A landscape with many valleys, sampled at points; each row gives a point and its height.
From any point a ball takes the steepest step (drop divided by distance) to one of its 4 nearest points. It stops when none of these is lower. Distance is the straight distance between rows; heights are no part of it.
q111 h=231: [ -5 -29  19   2 -14  14 -12   4 -14 -33 -22  13  14 -14 -19 -23 -23 -34
   7  -1   7  37  29  -2  -5]
q420 h=223: [  1  -3  26 -18  -2   5 -28   8   4 -19   2  13   4   1   3 -22 -21 -25
 -14 -12   1   0  33   1 -13]
q326 h=342: [ 10 -26  -4  -7 -11  19 -21  18   3 -14  -7   6 -15  -8   0  -7 -37 -31
  -1  -5  13  35  58 -17   0]
q289 h=220: [-18  12  18  -3  -7 -37  -1 -11  -8 -31   1  -9  60 -12   0 -13  37  -6
  -6   0 -24  10 -13  28  -8]
q871 h=152: [-12  19 -27  -3 -22  -5  -5   5  -4  -7  -8  -9  39  -1   9  13  27  21
  27  17 -44 -12 -59   7  12]
q714 h=336: [ 17 -41  -1   2   2  16   8   9   3  -5 -14   2 -14  -2  -2   3 -17 -11
  11 -17   2  58  23  -8 -17]
q112 h=304: [ -4  -3   3  -1  -7 -23  17   6   5  -5 -19  -1  37   0   9 -18  18  38
  23  13 -41  24 -52  34 -31]
q958 h=474: [ 21 -34 -19   5  10  23 -21  20 -10  -8 -11  15 -21 -13  -6   6 -32 -21
  12 -10  18  46  51  -2  15]
q627 h=448: [  2 -31  10  23  -2   6  28  31 -11  -5 -23   7  20  30   3   8  -1  12
  22 -34 -36  51  11  20 -46]
q575 h=320: [-19 -12  26   8   1 -29  15  -9  12 -11  -7   1  61  12  -9  -4   8  18
  10  -8 -43  34 -11  30 -18]
q224 h=294: [ 23 -39  13  -2  12  10   0  -4  15  13  19 -17  -1 -17 -25  -7  -8 -60
 -14  21  25  55  14  16  -5]
q298 h=454: [ 11 -45   3   7   9  23   8   6   2  15   2  17 -19  -6 -16  29 -21 -14
   5  -6  21  49  31  12  18]
q232 h=36: [-20  11 -12  -4   0 -32  -2   3  12 -23 -16 -13  38 -15   5  -3  32  20
  10   2 -29 -10 -49  19   0]
q375 h=214: [-13 -13   5  14   2 -24  26   0  19   2  -7  -8  31  12  -8   2  23  55
  13 -11 -26  33 -30  15 -17]
q942 h=489: [ -8   7  11  -7  -3  24 -24   0  -4 -11  -4   9 -30  -2 -19  -6 -38 -36
  -5 -24   0  14  43 -14  -6]
q264 h=827: [ -5   1  -7  -4   2  16 -32  -7  -5   0  17  25 -62  11 -10  16 -50 -23
  10 -20  22  19  69 -11  -5]
q269 h=326: [-11 -16   5   0   1  -7  20   3   1   2 -32  21  35   6   3 -11  14  41
  19 -21 -27  26 -19   7 -25]
q391 h=443: [ -5 -31 -14   8  -4   8   0  15  -3 -10 -26  22 -21  20   4   6  -8  20
  -6 -22   6  -3  13 -16  19]
q561 h=327: [  1 -14  16   5  11 -30   5   9   7 -23  10 -13  19  -6   6 -12   8 -24
 -19  16  -2  14   9  25  -3]
q725 h=506: [  6 -21  -3   1  -5  33 -16  13  -7   5 -18  10 -32   5  -7   1 -26 -22
  15 -23  25  14  53 -25   2]
q21 h=227: [ 32  -3 -16   9   7 -30  32   1   7  -2   6 -13  10  -9   8   0  16  36
  18  19 -10   0 -62   7   7]
q883 h=460: [ -4  -8  -9  -3  -6  15 -20   6   2  16  -8  23 -36  19  -2   9 -19  28
  -3 -11  23 -19  26 -22  -1]
q964 h=217: [ 15  29 -13  -5   6   8   8  -5  -3  18  42 -21 -24  -2  11  26  11  30
  -1   0  27 -40 -32 -25  27]
q497 h=73: [ -5 -24  23  12   3   8 -19   4  -5  -3  -3  10   0 -23  -6 -19 -39 -57
   4  -4   2  33  47  -8   2]
q593 h=184: [-33  37 -15 -18 -16  15 -23   8  -8  -4 -10  -5   3  12  20  21   2  25
  -3  -4 -24 -21 -19  -6  -2]
q483 h=239: [ 29   7 -14  -2  15 -31  14 -27   9   6  30 -31   9 -24   5   2  39   6
  -2  51   9 -25 -33   5  11]
q769 h=105: [-28  23  35 -15  -9 -18 -23  -3  -9 -24  -3   3  39  -6  -6 -11  13 -15
 -18   7 -12 -14   2  18  -9]
q973 h=377: [ 26  -7  26  -3  12  18   6   0  26  13  29  14 -41  13  -9  -8 -20 -19
 -12   1  28  -9  46 -14  14]
q148 h=417: [ -2 -14   5 -11 -13  21 -27  14 -14   0 -28  23 -19  -5  -1   3 -20 -11
   1 -33  -8  27  45  -1  10]
q812 h=74: [ 14 -24  -3   3   7  -7  26   3  -4  14  -7   1  13  16  16   4  11  53
  25   5  -5  30 -36   9  12]
q225 h=553: [ 10 -57  29  10  12  12  29   2 -19   9  -9   7 -17   8 -13  26 -20 -10
  10 -11  -6  73  31  13   7]
q518 h=363: [ -7  -3   6  11   2 -15  -5  15  13  -8 -20  -7 -11   9  -5   1  -5   8
  -2  -9  13   5  27  -2   3]
q843 h=373: [-10 -48  19  16 -12  -4 -13   6 -28   3  -6   0  51 -15  -6 -10 -24 -45
   3  -5  -4  44  21   5 -35]
q418 h=642: [ 17  -3  -4 -10  15  24 -17  -5   9  20  15  17 -59  10 -25  10 -31 -41
   0 -23   8   3  77 -28 -12]
q362 h=67: [  0 -24  20  -2  -8   1 -19   0 -11 -11  -3   7  21  -9  -4 -18 -17 -47
 -17  16  17  17  29  14 -18]
q633 h=265: [ 13  -7  14  -7  22 -16   5 -11  10   2   1 -16   1   7  -1  -2  16  16
 -15  14  11  -1 -13  19  20]
q361 h=367: [-29  -9  20  12 -21 -16 -25 -11  -7 -16 -34  24  30   8 -18 -20  -9 -31
  -6  -9  -5  25  17   5 -10]
q173 h=262: [ 17 -14  16  18  14 -19   6   5  27  -5   1  -6   2   9  -1 -14  13 -15
 -25   6   9  15 -11  16   8]
q475 h=583: [ 18 -28 -11   6  15  22  -4   6  -4  11  20  -6 -29   4 -10  14 -32 -19
  14  -4  11  28  52 -12  11]
q975 h=355: [-13  -6  -2   7 -29  22 -31  16  -2 -15 -13  28  -7 -13  -1 -16 -35 -35
  15 -31  -5  20  39  -4 -28]
q254 h=140: [  5  34 -21   2   7  -8   9 -18  -1   9  16   5  -2  -9  14   8  29  21
  11  39  12 -41 -28   1   1]
q553 h=333: [ 12 -10  -4   1   3   5   0  23  18   8 -18  14 -14   1   2  11  -7  17
 -12   1  15  20 -11   0  11]
q842 h=299: [ -5   0  31  -3  -2 -11 -17   2  -1 -18   6   0  25   0  -2 -20   2 -25
 -17  -9   6   7   8   8   6]
q108 h=48: [ -4  10 -26  11   8  12  -7   4  -1  14  15  -1 -10  -4   7  23  -2  47
  -2  12   1 -28 -38 -21  23]
q434 h=75: [-25 -11  -9  -2 -22  14 -22  31 -19 -31 -38  34  16  12  13 -16 -14  32
   9 -47  -9  14  13   4 -21]
q687 h=331: [-17  34 -21  -1 -13  10 -24   5 -16  12  -8  12  -7   8  23  25  -8  38
   6  -7  -7 -37 -32  -7   0]
q45 h=364: [  0  16  12  -8  13   1  12 -10   8  -3  10 -14 -11  14   0 -16  -8 -16
 -34   5  22  -5  15   4  10]
q91 h=328: [  2 -15  14   4   6  26 -23  14 -12  -7   7  13 -24 -11   0 -24 -49 -46
  -3 -19  12   7  61  -3 -14]
q855 h=87: [  4  36 -16   4 -13  -8  -4 -21 -15   3  -7 -14  19 -11   8  -4  21   5
   0  20  -1 -37 -21   2 -10]
q303 h=307: [-12  16  -8  -8 -12 -44  20 -20   9  -3  -4 -28  58 -28  -8 -10  41   8
  40  31 -36   8 -49  24  -4]
q795 h=750: [-13  27  31 -29  22   3   8 -23  24  -5  26   1 -60  26 -14 -19 -25 -29
 -17  -1   9 -20  36 -37 -17]
q850 h=374: [-16 -24   5   9 -13  21 -36  19  -9 -33 -15  14  21 -14   6 -19 -15 -26
   5 -31 -13  21  27   3 -16]
q637 h=314: [ -8  55 -13  -7 -10   4  -5 -35 -24  -2   2 -16  -5   6   9  21  11  -7
  12  15  -8 -56 -19 -25  -1]
q719 h=459: [-16 -28  34  19 -10 -22   4   7  -9 -11 -14   1  54   7  -7 -17   4 -13
   2 -21 -25  55   7   7 -33]
q379 h=149: [-43  28  11 -20 -20  -4 -20  13  -1 -14  -6   5  31  -7  16  -7   3   5
  -5   9 -26 -17   1  13  -1]
q984 h=123: [-11  -3  10   4   3 -23   2   9   0 -19 -15  -7  43  10  -7  -3  14  -5
  -9  -3 -16  10 -22  11 -15]
q622 h=273: [-14 -13  30   0  -5 -27 -22   2   3 -33 -11   3  43  -6 -17 -23 -11 -12
 -19 -11  -4  14  -6  21 -19]
q730 h=362: [  0  -7  -6   7   3  -6   2  13   2   7 -14  12   3   3  -2  14  10  42
   3 -20  11   4 -25   0   6]
q716 h=288: [  8 -43  18  -1  20  15 -16   9   7  22  27  -1  -8 -36 -14  -7 -24 -66
  13  -2   8  57  43  -3  -4]
q6 h=376: [  8  45   6  -6  11  -2  36 -24   4  -1  35 -24 -31  -5  -7   9  28 -14
 -13  28  19 -59  -5 -29  12]
q280 h=143: [ 16 -30  -8  11  18 -12  20   1  18  21  -7  -5  -5  13   1   4  14  39
  17   6  22  27 -24   6   5]
q829 h=366: [  4  12  26 -10  -4  11   2 -10  13 -10   6  10 -28   4   1 -11 -29 -46
 -13 -10   1  -6  28 -15  -2]
q638 h=334: [  5 -32  32  15   1 -13  16   0   6  -2  -4  -3  25  -2 -23   5   5 -28
  -3  -9  -1  38  -4  16 -10]
q831 h=428: [  7  45   7   2  -1   8  16 -25 -11  40  50 -16 -48   4  13  20   2   3
  -3  19  26 -50 -15 -34  -7]
q783 h=202: [-13  18   2  -6  -5 -28   0 -17   8 -24  12 -14  54 -32  -5  -7  36  -8
  26  17 -29 -20 -22  20   6]
q853 h=761: [ 14  -9 -18  -2  18  28 -28   0   7  17  18  30 -74  13  -8  19 -38 -19
  11 -30  20  11  77 -24   7]
q799 h=392: [-25 -14   1  19 -25  15 -35  11 -20 -30 -16  26  24 -11   2 -32 -32 -19
  -6 -32 -39  14  31  10 -26]
q604 h=422: [-33 -30   0  13 -19  26 -19  13 -26 -23 -44  28  37 -16   9 -23 -19 -22
   8 -30 -30  47  23  15 -54]
q624 h=497: [  8  10  27 -15  11   9   6 -16  16  13  27   6 -53   6  -6 -17 -22 -59
  -2 -20  25   3  48 -27   4]
q676 h=55: [-28  14   2 -23  13 -32  12 -10   3  -4   2   1  37 -17   2 -16  39   4
 -13  15 -18  -4 -24  22  -5]
q902 h=593: [ 18 -50  -8  16  14  23  21  13   6  30  -4  14 -51  12  -5  21 -23  -5
  22  -7   2  50  42  14  38]
q921 h=252: [ 19   5  21  -3  12   1  -5  -1   8  -4  12  -7 -29  -3  -8 -14 -16 -45
 -16  12  22   5  44 -11   1]
q282 h=280: [ 12 -42  18  18  12  -2  14   3  17   0  -5 -15  -3  21  -6   9 -15 -23
  -2   6   8  40  28   9   3]
q677 h=176: [  0  44 -18 -20 -28 -20  -9  -7  -3  -4   4 -12  66  -9  -6 -31  39   3
   2  32 -30 -47 -42   9 -15]
q828 h=354: [-16  -6  12  -1 -26   4 -47  15 -17 -25 -14  17  21 -24   1 -14 -40 -50
  14 -15 -10  25  34  -8 -36]
q985 h=607: [ -4 -45 -14   4 -14  25   4  21 -20  14 -31  15 -15  -5 -20  23 -20   2
  28 -30   2  40  34  13  12]
q398 h=222: [ -9  18 -17 -15   1   5 -11   0 -12  12   2   9 -29  12  -1  11 -12  47
  -6 -16  11 -30 -19 -18  24]
q274 h=96: [-27  22 -16 -15 -12  -5  -6  -3 -15 -17 -17  -8  39 -16  15  10  12  28
  -1   2 -32 -30 -19   5   0]
q619 h=233: [  6  45 -16  -2  -8  -5  22 -40   4  -3  11 -19  -6 -14   6  -6  35 -16
 -15  35   3 -50 -23   4   2]
q995 h=303: [  7  17   3  -4  15  -3  21 -18  21   4  31 -12 -22   2  -8 -13  20 -10
 -41  37  28 -19 -21   6  21]
q528 h=429: [ 11  18  -4  -9  -6 -22   4 -44  18 -16  16 -28  45 -26 -17 -24  58 -27
   1  46 -30 -26 -41  15   5]
q647 h=554: [ -5  32 -19  -2   9   7   1 -21 -26  13  37 -16 -49  38  -8  39 -26  18
   4  -8  13 -42 -27 -54  12]
q822 h=295: [  7 -14  17  -3  -4  -9   3  20  21  -5  -7  -1   7  11   2 -10   7   0
 -22  -5   5  22  -9  22   1]
q279 h=80: [  4   1  -1  -8  -1  34  -8  25  16  15   9  14 -60  21 -18  -4  -9  12
  -3 -21  31 -17  33 -37   1]
q48 h=348: [-11 -20  25   0  -3   0 -11   2  -3 -39 -14  12  41   3  -6 -19   1  -6
 -19 -15 -11  21  14   2   1]
q100 h=344: [  2   4   4 -11  14   9  10 -10  10  25  26  -2 -40  18  15 -17   2  -7
 -31   1  37 -23  27   2  22]
q165 h=278: [ 17  32 -36  -2 -13  -6  11  -2 -26  13  12 -25 -18   2  -3  35 -11  34
   3  -2   6 -44 -43 -23   9]
q51 h=277: [-13  66 -12 -16  -5  -2  19 -55 -10  -5  -1 -21  -5  -6 -17 -14  19 -16
  -2  10  -5 -52 -25 -13  -5]
q754 h=491: [  0   4   4 -12   5   8 -16  -6  15  -5  20  -3 -43  12 -14 -25 -26 -39
  -3 -16  13 -11  56 -18 -10]
q595 h=566: [ -3  31  15 -10  15  -8   3 -21   1  22  13   5 -42  13  10   3 -17  17
 -20 -17   7 -22   6 -31  -5]
q796 h=309: [ 31  35  -3  10   5   5  17 -19  -4  11  36 -29 -32 -11  17  17  11   3
   2  23  30 -32 -21  -7  12]
q726 h=142: [-27  54 -24 -30 -29  -4 -25 -17  -4 -19  -3 -12  46 -24  10  -9  28   1
  14  14 -36 -40   0   2 -13]
q584 h=49: [-40  30  23  -2 -14 -23 -34   5 -20 -36 -15  11  29  -2   3 -25 -10  -1
 -12 -19 -12  -8   8   5 -18]
q58 h=626: [  4   2   3 -15  28  13   5 -14  11  15  22  13 -60  32  -6  -3 -11 -17
 -10  -8  11 -25  15 -41 -14]
q925 h=308: [ 22  -5   4  -1  14   6  12   1  23  18   5  -2 -28   2  14   3   1  -4
 -12  -3  24   5  18   7  15]
q900 h=121: [-20  48 -26 -22 -16 -10  -1 -18 -20 -14 -20 -27  39   3  11  -3   8  -1
   7  27 -15 -56 -23 -20  -9]
q950 h=570: [ 20 -25 -11   7   6  31 -10  14   3   8  -7  36 -38  -7 -19  26 -34  -1
  10 -23  19  32  54   0  24]
q306 h=300: [ 13  -9  -2  -9  21   9  17  -1  19  25  21   0 -40  21   3  -3  -5  15
 -26   3  36 -19  23 -18  14]
q522 h=257: [ 33  47 -12  -1   1  -8  17 -29   1  -7  41 -41  -1 -17   7  18  15   5
  17  33  13 -43 -44 -11  18]
q189 h=473: [ 11 -45   8   0  24  11   0   4  -1  17  38  -3 -29 -19 -15  23 -40 -45
  -7  -1  37  56  37   2  27]
q678 h=321: [-11  -5   4   6  -7 -15   5   7   1  -9 -17  16  30   0  16  -3   4  35
   6  -7 -21  -7 -26   5  -2]
q674 h=310: [  9 -25  15  -2   0  13  -3  10  16 -10 -30   2  -1   2  11  -1   9  10
  -2 -16  -7  27   3  10 -14]
q231 h=40: [  7  41 -11 -13   1   0  -1 -14  -6   7  21 -14  -6  10  11   5  22  18
  -7  20   1 -39 -39  -4  15]
q944 h=389: [-19 -46   4   0 -12  18  -8  27 -30 -19 -43  30   8   1  -3 -25 -22 -17
   6 -33 -27  41  25   8 -24]
q396 h=479: [ 52 -15  26  20  31  -8  13   2  33   9  25 -14 -35  -5 -11   0  -2 -47
 -33  38  43   6  18  24   9]
q945 h=254: [  9  -9   1  15  27 -11  15   6  17  18  12   3 -11  -7   4 -12   9  -5
 -16  -1  17   1 -19  -3  23]
q815 h=385: [ 16 -44  -7  15   7   7  24   9  -3   3 -16   2  12  14   7   4 -13  13
  13 -13 -11  56  18   3 -14]
q39 h=240: [ -1  16 -28  -5 -13 -28  35  -1  19   7  -6 -21  57  -7  -5  -5  37  33
  40  24 -51  20 -59  20  -4]
q223 h=444: [-11  20  14 -21   0  18  -9   7  12  13  16  12 -23  22   1  -3 -20 -11
 -15   5  16 -16  33 -10   5]
q336 h=381: [  6 -46  26  16 -13   3  14   9   5 -11 -16  -2  28  -2   0   0  -5 -26
 -11 -17 -24  55  23  12 -17]
q350 h=424: [ -7 -30  -1   0  -3  17  -7  29 -15 -11 -41  23   6  14   2   1  -6  28
  15 -51 -19  39  14  10 -20]
q13 h=302: [ -4 -49   7   1  -7   7 -17  24 -12  -7 -14  12  20  -9  -5  -3 -39 -38
  18  -6  -9  46  19  -5 -11]
q557 h=346: [ -9 -28  17   6  -5  25 -23  21  -8 -23 -30  15  13  -7  -5 -19 -18 -12
  -3 -33 -14  27  37  10  -6]
q620 h=455: [-20  -1 -24   0  -9  -2   2  17   7   8 -18  17   9   3  14   1   7  32
  -6 -19 -12  -1 -24  -1  12]
q268 h=225: [ -6  29 -29   6 -12   7   1   7 -11  -5 -22   5  31  -5   2  14  14  46
  29  -3 -38 -18 -52  -5  -3]
q830 h=279: [  7 -44  18  11  14  -2   8   5  11   8   4  -7   9  15 -27  -9   2 -30
  -8   9  20  43   8  22   6]
q287 h=274: [-23 -20   5  -2  -9  11 -40   8 -14 -20   0  24   0 -24   0 -29 -40 -43
  -7  -9  -9  27  56   0  -7]
q580 h=438: [ -1  45  25 -20   9  -7  11 -33  21  12  34  -5 -41   7  10  -6  16 -10
 -22   9   7 -43   5 -16   5]
q974 h=475: [-12 -46   4   8 -16  28   4  30 -27 -23 -52  34  11   8   1  -7  -8  10
  16 -43 -24  22  23  13 -20]
q550 h=263: [ -4  42 -17  -9 -24  -2   6  -8 -22   4  -7 -16   7  -7  23  16  -3  24
  12   1  -2 -48 -41 -18   3]
q885 h=238: [ -9  -9   7  -3  -3   6 -10   3  10 -12 -15  11  24   7  12 -11   5   3
  -3 -11 -18   3 -16   9  -8]
q805 h=120: [ 15 -18   7  -7  15  16 -13 -12  -1  18  30  20 -46 -12   2   9 -52 -70
  -1   6  18  23  63  -6  -5]
q538 h=581: [ -8 -30  18  25 -11 -43   6  -3  10 -29  -5  -4  55   4 -12 -27  21 -19
 -20  -6 -29  50  -6  23 -13]
q484 h=293: [ 17   9 -14  11  17  -1  34  -7 -10  11  31 -13  -1  -7   5  12  37  15
   6  38  15 -20 -37   4  30]
q549 h=221: [ 27 -30  21   5  15  -7   5  13  19   6  11  -2  -7   0 -10  10 -15 -40
 -29   8  27  34  24  20   7]
q966 h=440: [  9 -30  21  26  19 -10  31  17  12  13 -16  -6   8  30 -10   4  -2  47
  19 -29 -10  44  -2   6 -17]
q773 h=401: [-25  -8 -10  -5 -11  25 -28  18  -5  -8 -37  27   6   5  10   3 -12  30
 -10 -46 -19  -9   7  -4   7]
q545 h=306: [-11 -12  -6  -5 -14   4 -15  27  -2 -27 -39  15  11   8   3 -20  -1  18
   0 -23 -18  13   2   6 -11]
q467 h=490: [  1 -54  20  31 -25   6   7  19 -23 -11 -14  -4  46   6   3   4 -23  -1
  26 -23 -45  62  21  41 -39]
q965 h=487: [-16 -12  -6  -2 -16  23 -27  14  -2   6 -12  26 -20  12  -9   1  -6  48
   5 -39   7 -10  17 -24  10]
q146 h=177: [  5  -4 -10  12  16   2  -5  15  -3  27  36  -4 -40   2   6  19   3  34
  -4  10  40 -31 -24 -13  25]
q717 h=635: [ 28 -29 -25  -6   5  27 -16   4  14  25  -4  24 -54   1 -15  35 -35   2
   7 -14  19  10  61 -17  14]
q756 h=347: [ -6  16  17  -5  10 -24   7 -22  -1 -15  25  -3   3 -11  -5 -15  22 -20
 -40  24   5 -13  11  18   7]
q737 h=207: [-24   9  -4  -6 -10 -13 -18  12   0 -19 -18  11  23  -2  24   6  13  13
  -7  11 -18  10  -3   8 -12]
q542 h=305: [  0 -19  19   5  -5   9  -7  21  -2 -17 -34  15   8   9  -8 -13 -10 -15
  -1 -19   1  27   9   0  -9]
q401 h=224: [-31  19  -2  -8 -29   0 -11  12 -10 -14 -18   4  26  -3  16   6  20  33
  10  -2 -25  -6 -28  10  -5]
q354 h=375: [ -4   8 -12  -9   4 -41  11 -19  20   4   5 -20  25 -27 -12  -2  50   1
  12  46 -21 -10 -58  20   5]
q721 h=194: [ 20  10 -24  20 -22 -13  30   9  -7   5   5 -13  26   1   2  12  14  30
  38  26 -12  -8 -75   1  18]
q922 h=236: [ 23 -24 -11  12  17  -4  11  -1  22  41  14  -9 -33  15   4   6   2  29
  -7   2  41 -16 -12 -19  27]
q90 h=196: [  9   8 -33  -8   0 -27   5  -3  -1   4  -7 -25  44  -7   3   4  26  22
  30  29 -41 -14 -52  18 -14]
q469 h=148: [-26  29   9  -7   2 -21  -9  -5  -7 -13   4 -13  23 -18   9  -6  21  -4
 -11  17 -12 -28   0  17 -12]
q466 h=43: [-18  31  -9   2  -6  -4  -6 -10  -1  -7  -7  -4  30 -16   4   6  37   7
  -7  31 -20 -40 -23  -6  15]
q141 h=458: [ 21 -22  12  -8  13  25   4  17  13  17  10   0 -44  12 -14  -7 -21 -19
 -17  -5  30  -4  48  -6   9]
q331 h=161: [ 19  12 -24   7  -8 -18  16  -8  -2   9   5 -16  10 -21  16  15  31  10
  25  36  -6 -23 -57  -1   6]
q116 h=582: [ 25 -34 -14  10  24  27  15  20  12  17 -26  13 -35   6   2  22 -16  19
   5 -24   9  29  26 -16  22]
q50 h=565: [-17 -30  14  10 -10  14  -6  36 -25 -32 -44  24  39  13   9 -19  -1  22
  15 -33 -20  41   4   3 -14]
q133 h=512: [-20 -27  -2 -13  -6  31  -8  21  -7  -3 -30  33 -20   4  -5 -11 -28  16
  18 -21   9  29  22  -5  11]
q334 h=439: [  0  59   6 -11  -8   8  13 -42 -18   6  32 -33 -42   8   1   6  14 -17
  27  27   1 -58 -29 -48  -8]
q117 h=267: [  5  10 -26   4  23 -19  13   0   0  22  -6  11  -5 -13   9   5   8  44
  11   8   6  -6 -51   8  16]
q993 h=418: [ 19  54 -21   7  -9   6   9  -7 -35   6  18 -30 -38  11   6  34   0  24
  12  12  13 -60 -39 -42  20]
q138 h=312: [  2   2   3  10  22 -24  15 -15  16   4  34  -9  -7  -9   2   1  21 -20
 -27  44  15  -6   8  19  13]
q554 h=264: [  5 -20 -13   3  13  -5  -2   4  20  24  11  18 -41  17   7  18  -6  35
  12  -1  20 -16  -4 -24  21]
q330 h=218: [  9  16 -35   8 -37   2  32  -8 -11   6   1  -7  48   0   5   0  10  37
  48  11 -33 -17 -72  10   2]
q877 h=276: [ 16  15  -8  -6  29  -7  19 -23  12  21  34  -7  -8 -11   0   0  28  -5
 -11  39  17 -36 -15  12  12]
q859 h=230: [-23  12   0  -1 -18  12 -22  12 -10 -12 -23  19  18  11   1  -2   5  28
 -31 -32 -19  -8 -13  -1 -10]
q222 h=415: [ -6 -24  -8   8  -7   0 -21  20   7 -10 -19   4  -7   0 -18   7 -18 -11
 -14 -26  16   2  25  -2  -4]
q901 h=531: [ 23 -43  -2  19  22  24  13  14  21   6  -4   1 -22  -5 -14   5 -13   1
   1   2  23  22  24   6  29]
q286 h=549: [ 29  42 -20  17  -1  12  34 -13 -28  30  48 -33 -52   5   7  47  -2  17
   7  18  29 -49 -39 -37   2]
q701 h=145: [-12  45 -39   1 -36   3  -2   7 -19   0 -20 -32  30  -1  11   9  27  21
  11  26 -13 -47 -36   5  -6]
q778 h=208: [ 24 -17  12   5  18 -11  13  11   9  28   5  -8 -19  18  -4  -7  14  -1
  -4  17  18  27 -18  13   0]
q481 h=315: [  9  49 -13  -9   5   0  23 -25  -3  26  36 -16 -10  -4  11  -1  22   3
 -22  50  27 -37 -16   7  17]
q25 h=101: [ 23 -31  19   9   7  13 -19   4   4  -8  13   7 -12  -4 -17 -10 -25 -47
 -17   0  22  14  28   9  -7]
q41 h=154: [-21  37   7  -2   5  -5   3 -19 -11   9  14 -15   2  -1   6  -5  18  -5
  -8  20   7 -29  -9   0  -6]
q747 h=426: [  2  16   4   1  28  15 -10 -18   9  38  25  14 -51   5 -11  -3 -17  11
  -7 -11  24 -24  10 -30  15]
q349 h=311: [-19  23 -20   0  -1  -9  -6  10  -7  14   5  10  15  -4  14   9  12  30
  14  -4 -23 -14 -41  -2   0]
q585 h=425: [-16   4  21   2  -1 -57  18 -22   5 -11  -9  -5  44 -10 -13  -2  45  -7
  -7  10 -40  24 -45  30 -21]
q588 h=186: [-15  36   2  -7  12 -21  -5 -32  -1  -1  11 -24  18  -9  -2   5  22 -14
  -4  11 -12 -48  -7  -2 -20]
q403 h=158: [  7  35 -30   8 -31   5  11 -13 -14   3  -6 -24  31 -11  10  17  12  22
  16  16 -18 -30 -63   4   7]
q539 h=77: [  4   3   0   8   7 -31  16   4  10  -6   4 -20  38  14  -4   1  18  14
 -11  10 -13  20 -23  31 -14]
q408 h=313: [ -4   7   0   4   5 -19   3   2   5   9 -19 -10  19   0  24  10  27  41
   2   2  -6  -8 -33   7   9]
q849 h=122: [  5  29 -34  -8  -6 -13  -3 -13 -11  10  -8  -7  26  -9  16   1  22  25
   9  23  -5 -28 -44  12  -5]
q685 h=270: [  0  -1   5   2  14 -25  13 -14  22  13  -3   0  20  -1   7  12  11  14
   0  21   4 -17 -46  14  -3]
q991 h=352: [ -2   5 -10 -10   0   4 -19   6   0  13  -2   7 -17   4  14  15  -9  35
  -9 -21  13 -29  13 -11  -3]
q345 h=63: [-18  35  -4 -16  -5   6  -7  -7 -14  -3  -1  -4  -4   1  10  -3 -10   6
   0   8 -10 -42 -14   0  -5]
q874 h=480: [-34   1  -8   4 -21   8 -13  27 -12 -21 -50  25  22   8  17   5  12  25
  -8 -40 -24  11 -13   3   0]
q412 h=128: [-23  45   9 -18  -1   9 -19 -21 -17 -20  -4  -2  10   6  14 -12   5   0
 -15  -9 -10 -26  12  -4 -12]
q284 h=131: [-38   7   8  -9 -12   6 -37  16 -13 -29 -27  24  29   7   8 -16 -20  19
  -9 -38 -14  -9   9  -2  -7]
q302 h=529: [ 24 -28 -22  -3  19  26   3  18  21  34  10   4 -47  20 -13   8  -7   1
  -1  -7  36   7  30  -5  26]
q132 h=356: [ 28 -25  11   2  17   3  19  -4  22  11  22 -16 -37   4  -5   5  16 -12
 -40  14  38  24  -1   5  12]
q911 h=409: [ 20  29  14  -1  27 -13  54 -49   9  11  49 -27 -34 -18 -12  -1  38 -14
 -22  51  37 -37 -17  -4   9]
q729 h=193: [ 28  36 -21  -2  -6 -19  10 -18  -5   6  21 -29   7 -12  15  12  25  -8
   6  37   3 -49 -36  -8   3]
q488 h=598: [ -1 -30 -13 -14   0  33 -10  26   1   1  -8  27 -31   3 -22  12 -27  13
  16 -33   8   5  46 -18   0]
q780 h=253: [  2  54  -9 -10  -7  -1  12 -38 -14   5  10 -33  -2   1  10   8  35  -2
  12  22 -10 -63  -4 -17  -7]
q270 h=316: [ 24 -12  -1   8  35 -18  23 -27  33  12  38 -19 -20  -5   6   3  20   9
 -14  19  24   1 -26  16  24]
q465 h=427: [ 34 -24  11   4  14  10  11  14  20  22  18 -16 -41   0 -20  11  -4 -43
 -12  20  33  16  32  -1  38]
q569 h=301: [-10  18  12  -5 -10   3 -17  -3  10 -10  -7   0   3   6  -1  -8 -10  -1
 -13  -8  24 -18  22  -2  -3]
q297 h=187: [ -9  22 -23   6 -13 -18  15   3 -14  -1  -4 -10  47 -14  17   7  18  39
  33   7 -26 -15 -56  13   3]
q520 h=204: [ 21  24 -41   1 -21  -5  18  -4 -15   1  14 -22   9 -14   8  10   6  23
  16  16  -3 -49 -41  -3  17]

Call two points neighbours if one is among the 4 nearest of the other. Go from one point of each pair to the other, from neighbour to neighbour, staying as low as possible. Name the highest point that can't be avoided.
q497 / q466: q842
q231 / q108: q964
q232 / q805: q91
q539 / q108: q289
q434 / q584: q284

For each start below, name the point where the ball stops.
q995: q466
q58: q108
q165: q466
q225: q362
q553: q539
q100: q108
q795: q362
q721: q466
q138: q466
q173: q812
q270: q812

Write out the way that a ball takes from each point below.
q925: q945, q778, q280, q812
q911: q877, q483, q331, q849, q855, q466
q334: q780, q588, q855, q466
q714: q282, q549, q25, q362
